Points on a hilly landscape, in no order, each with its height.
A ball rolls from a point to the lowest of its 2 nearest points, and stops where none of them is lower. Distance is the straight distance between rows; heights are no part of it.
Q_932: [ 87 186 176 103 194  87  91 178  91 104 165  72 162 152 138 160 140  96
 161 113 180 127]  h=581
Q_829: [208  98 127 107  93 120 185  75 140 141  96 139  85 116 135 119 120  68
 115 153 147 130]  h=621
Q_351: [102 157  88 167 118 146 143 124 166 129 130 138 110 136 112 119 149 135
 146 125 128 139]  h=796
Q_587: [ 67 138  26 122 116 105 116  97 141 105 111 170 121 145 131 107  79 170
 109 150  92 139]  h=470
Q_820: [170  57 126 126  90 116 157  88 159 148 115 148 111 114 126 126 106 135
  96 149  89 132]  h=669
Q_96: [146 141 133 151 160 153  85 165 128 172  98 130 141 126 140 151  81 149
 111  96 133 135]  h=578
Q_579: [167  52 116 139  99 149 176 117 155 132 119 136 108 129 133 137 141 128
  96 142  63 110]  h=723
Q_142: [143  93 129  82  99  70  99  80 139 168 144 193 129  92 105 105 105 186
  99 164 124 163]  h=492
Q_907: [107 171 112 187 207 147  84 195 140 163 121 113 143 135 151 159 115 141
 121  82 160 142]  h=472
Q_807: [133  97 157  97  94 161 189 133  95  90  99 114 112 131 139 132 160  78
 126 128 125  85]  h=501
Q_402: [105 156 126 171 189 174 106 206 115 148 109 108 139 158 167 139 125 116
 135  70 163 110]  h=417
Q_64: [118 112 137 118  99 149 109 160  79  92 109 117 146 111 158 165  73 170
  87 118 106  89]  h=237
Q_916: [166  69 146  93  87  83 136  66 147 161 132 166 116 103 109 109 102 137
  87 162 127 153]  h=592
Q_499: [ 95 152 178 121 137  88  96 130 129 113 196  85 161  98 111 121 196 158
 167 140 143 140]  h=544
Q_11: [113 112 163 105 121 171 152 148  90 112  97 119 128 154 138 132 133  84
 131 101 142  84]  h=439
Q_399: [130  60 119 120  84 138 193 103 129  67 144 115 122 118 152 127 166 112
 109 168  82  98]  h=247
Q_746: [169 146  71 165 116 127 130  84 166 144 130 170  98 160 138  65  76 111
 124 133 179 142]  h=704
Q_536: [101  80  96 121  82 117 130 109 132  92 148 148 145 109 120 136 130 192
  96 162  76 122]  h=589
Q_737: [158 125 176 118 141 150 163 136 119 158  93 136 120 136 106 153 144  60
 147 122 127 131]  h=720
Q_924: [115 157 171 158 145 131  77 178 104 119 169 105 173  93 149 149 144 170
 131 119 155 130]  h=737
Q_160: [113 175 154 156 199 107  78 193 136 113 188  75 161 136 166 141 180 138
 150  92 168 123]  h=696
Q_104: [134 143  81 172 157 123  80 142 173 181 118 142 124 146 144 100  73 159
 106  92 148 151]  h=680
Q_126: [151 209 101 148 166  65 139 112 126 160 141 156 116 118  85 155 175 103
 179 156 155 198]  h=272
Q_608: [175 151 132 122 144 122 141  92 141 155 104 147 107 145 109 106  93  76
 135 121 172 148]  h=622
Q_553: [131 131 162 108 133 167 111 186  84 100 128  81 140 172 166  83 148  98
 143  85 152  83]  h=294
Q_13: [167 149 114 136 112 110 145  68 135 148 121 178 108 137 121  91  75  99
 119 139 197 149]  h=662
Q_466: [127 119 200  63  97 107 130 103 116  87 148  63 135 109 128 103 179 110
 157 132 113  98]  h=794
Q_980: [151  69  68 156 104 134 127 125 151 120 133 153 130 136 143 132  92 183
 101 140  57 118]  h=408
Q_97: [141 106 123 120 125 179 165 149 116 137  73 131 105 169 133 126 134  74
 126  96 128 100]  h=496
Q_184: [106 166 180 104 154  94 101 138 128  93 174  71 142 126 120 112 183 109
 182 121 147 126]  h=479
Q_958: [144  52 143 125  90 154 158 137 111  73 157 104 141 125 164 107 158 129
 102 149  83  81]  h=115
Q_662: [ 77 138 109 108  96 118 125  93 121  55 155 108 138 121 130  88 146 157
 132 155 114 105]  h=703
Q_702: [ 70 186 111 132 190 120 105 159 115 147  92 117 120 155 128 148  91 114
 133  91 173 135]  h=793
Q_633: [ 99 175 127 133 128 144 151 128 113 101 113 119 103 146 122 138 163  85
 162 127 159 126]  h=805
Q_404: [140  79 152 154  95 163 155 119 146 134 143 133 130 114 131 136 163 154
 115 126  84 108]  h=774
Q_706: [121 129  56 124 117 111 105  95 159 131 117 166 121 153 132  90  57 161
 102 129 121 145]  h=357
Q_313: [116 127 149  78  94 118 135 105 123  70 156  82 135 117 126  95 157 129
 145 146 104  97]  h=755
Q_588: [ 71 181 176  94 178  54  92 140 105  97 181  73 151 147 125 143 166 105
 172 138 170 138]  h=538
Q_504: [144 111  99 115 114 113  91 103 147 155 116 151 128 128 121 111  62 170
  99 119 118 142]  h=229
Q_668: [167 105 138  96  91 119 191  78 133 127  87 133  86  98 111 148 133  85
 126 159 115 131]  h=614
Q_801: [123 172  69 118 113  73 122  73 147 155 126 183 104  97  98 102 137 153
 163 166 147 178]  h=276
Q_716: [139 153 143 110 115 100 155  87 128 141 127 161 117  87  74 167 186 112
 163 164 124 176]  h=726
Q_26: [142 144 110 132 150 145 136 120 145 157  80 132  99 159 127 115  83  89
 133 106 152 129]  h=579
Q_195: [185  79 102 113 105 141 175 111 137 123  72 135  92 148 137 107  95  72
 105 138 126 118]  h=575
Q_379: [ 71 157  82 146 104 121 128 105 148  79 170 119 131 122 128  91 166 160
 140 149 122 127]  h=650
Q_283: [160  66 148 108  97 131 116 131 111  66 165  78 158 104 175  95 134 158
 113 145  67  80]  h=250
Q_926: [ 72 164 115 151 118 109 128 112 151 106 176 125 128 105 117 105 190 166
 161 142 139 148]  h=665
Q_977: [173  95 137 144 119 115  96 110 144 177 140 166 140 119 127 108  81 169
  93 127 144 151]  h=360
Q_345: [193 115 133 173 140 148 129 116 179 190 143 154 117 149 126  89 110 108
 127 113 152 145]  h=499
Q_415: [123 170  60 185 104 160 167 123 164 105 136 134  97 135 134  96 176 123
 163 139 119 127]  h=792
Q_922: [170  83 188 122 121 153 175 121 127 162  84 135 113 125 121 140 135  74
 115 117 118 114]  h=747
Q_533: [127  95 133 119  82 136  99 146  81  70 143 111 158 101 166 140  89 180
  92 141  88  89]  h=338
Q_238: [132 119 155  86  87 110 182  71 120 125 105 143 112  83  89 168 159 102
 142 158 117 142]  h=668
Q_131: [132 158 176 136 173 117  62 189 113 109 168  64 168 111 154 133 152 149
 149 103 153 123]  h=725
Q_430: [ 92 170 141 168 207 103 108 181 146 140 177 111 160 135 131 168 187 136
 137 115 168 145]  h=656
Q_316: [162  75 191 121 110 130 143 110 124 176 121 138 140  87 115 162 131 150
 105 133  82 128]  h=824
Q_883: [138 137  99 161 134 148  70 162 146 159 112 146 145 124 147 139  71 183
 109 102 122 147]  h=626
Q_745: [117 164 155  84 129 103 110 134 126  81 144  64 124 138 132  94 174  95
 195 116 142 108]  h=425
Q_320: [118 168 133 125 121 115 158 102 126 122 120 136 110 118  82 150 169  95
 167 143 139 150]  h=767
Q_377: [152  76  70 153 124 166 138 131 142 113 114 154 127 159 154 125  86 151
  94 126  79 108]  h=320
Q_277: [111  75  70 146  97 125 122 121 131  82 156 154 148 122 144 142  98 206
  91 147  61 116]  h=504
Q_230: [147 148  40 185 122 169 163 128 170 122 110 149  89 166 143  87 136 110
 152 126 105 128]  h=766
Q_600: [144 101 136  92  82 123  90 136  93  53 156  79 173  96 170 106 102 175
 110 144  77  90]  h=346
Q_487: [133  85 176 147  92 149 151 119 136 144 153 136 148  79 107 154 168 172
 105 141  73 125]  h=819
Q_639: [ 78 180 117 129 154 135 134 146 121 120  91 120 107 155 129 139 129  89
 157 107 169 121]  h=830
Q_996: [162  84  93 113 127 170 162 139 129 132  61 143  99 175 155 109  99  70
 104 114 117  99]  h=537
Q_479: [109 168 102 157 160 128 117 133 159 164 122 139 120 131 111 128 128 132
 137 114 143 156]  h=757
Q_101: [115 134 147 132 147 182 110 199  81 119 115  97 136 155 165 119 118 118
 129  80 156  89]  h=354
Q_950: [187  93 131 153 116 146 124 119 165 167 130 155 113 149 134  92  81 124
  97 114 144 130]  h=452
Q_10: [126 167 142 167 203 123 122 181 150 168 161 129 146 142 111 171 183 111
 148 116 147 152]  h=617
Q_635: [ 52 145  61 131 122 118 104 117 124 103 131 139 125 133 128 115 107 179
 115 130 119 126]  h=559
Q_25: [156  82 214 122 116 147 166 138 100 164 105 117 136  97 126 172 145 118
 111 122  99 108]  h=785
Q_852: [103 108 172  85 103 119 142 102  87 127 104 132 138  97 104 165 123 140
 106 133 116 123]  h=577
Q_469: [147 134 168 176 181 155 124 171 147 183 151 124 138 135 108 161 159 110
 140 112 124 146]  h=582
Q_840: [126 133 105  92 117  71  97  87 139 163 128 200 119 104  98  98 111 168
 128 162 140 174]  h=396
Q_521: [152 105 121 106  85 156 209  99 110  93  91 126  98 110 125 143 166  78
 130 161 113 113]  h=560
Q_446: [111  64 101 102  81 120 186  89 125  75 116 132 106 101 129 148 126 118
  93 184  78 122]  h=371
Q_266: [ 99 155 183 129 174 128 128 158  92 133 145 107 154 148 109 177 153  83
 150 119 151 129]  h=651
Q_833: [151 204  76 134 133  69 128  74 132 156 120 169  97 108  90 120 146 118
 171 151 167 178]  h=162
Q_348: [ 89 153 156  81 163 107  93 143  78 162 113 139 158 117  93 179  96 130
 120 131 139 155]  h=705
Q_896: [133 141 156 103 126 144 122 157 122  88 139  77 127 152 148  71 187  89
 169 104 136  96]  h=363
Q_118: [ 92 164 194 105 175 106 112 179  63 123 160  97 153 160 102 188 126  77
 146 130 168 129]  h=620
Q_830: [ 77 180 127 105 195  90  82 151  97 160  98 133 144 139 104 177  80 124
 123 110 167 157]  h=750
Q_811: [167 146  48 169 129 140 133 112 194 151 126 158  95 158 140  68  98 113
 130 126 131 135]  h=736
Q_213: [ 84 134  99 139 119 146 101 138 124 121 137 126 137 120 127 136 111 190
 122 116 125 132]  h=632
Q_147: [147 114 143 125 149 148 118 134 121 174  97 131 120 141 124 136  82 119
 113  99 135 133]  h=529
Q_472: [134 148  99 155 169 111 101 121 163 172 131 159 113 144 133  94  90 134
 121 116 171 164]  h=716
Q_88: [112 121 155  80 133 103 101 118  97 169 105 152 151  99  99 163  95 151
 105 131 121 151]  h=655
Q_541: [ 96 138 137 153 123 151 107 151 124 121 167 116 150 111 135 129 153 176
 129 117 131 123]  h=691
Q_359: [185 117 169 175 157 155 124 140 162 211 135 145 132 132 111 126 143 117
 137 107 121 149]  h=545
Q_440: [135 112  82 148 129 176 112 168 112 106 103 127 137 157 165 136  71 153
  97 111  97  96]  h=211
Q_297: [101 126  96 125 114 167 105 156  84  97 100 113 131 144 156 135  65 151
  99 107 123  86]  h=91
Q_622: [103  67 139  80  84 114 172  95 104 102 102 119 120 105 127 159 118 137
  88 157 102 110]  h=478
Q_265: [133 164 170 134 174 142 151 156 123 155 113 128 124 158 102 167 150  54
 167 121 145 143]  h=689
Q_81: [ 92 149 149 117 103 100 110 112 153  87 195  99 145  98 113  88 200 168
 170 146 128 138]  h=606

For each start below, name the point where the ball stops.
Q_351 -> Q_147
Q_702 -> Q_958
Q_160 -> Q_504
Q_487 -> Q_833
Q_932 -> Q_553
Q_926 -> Q_553
Q_415 -> Q_147
Q_924 -> Q_504
Q_316 -> Q_553

Call two points neighbours if one is among the 2 nearest of the other. Go from one point of each pair to the other, from neighbour to neighbour, staying as low as possible. Name the highest point that can't be avoided.
Q_553, Q_379 -> Q_926
Q_833, Q_379 -> Q_316
Q_668, Q_958 -> Q_639
Q_147, Q_553 -> Q_96
Q_958, Q_297 -> Q_600
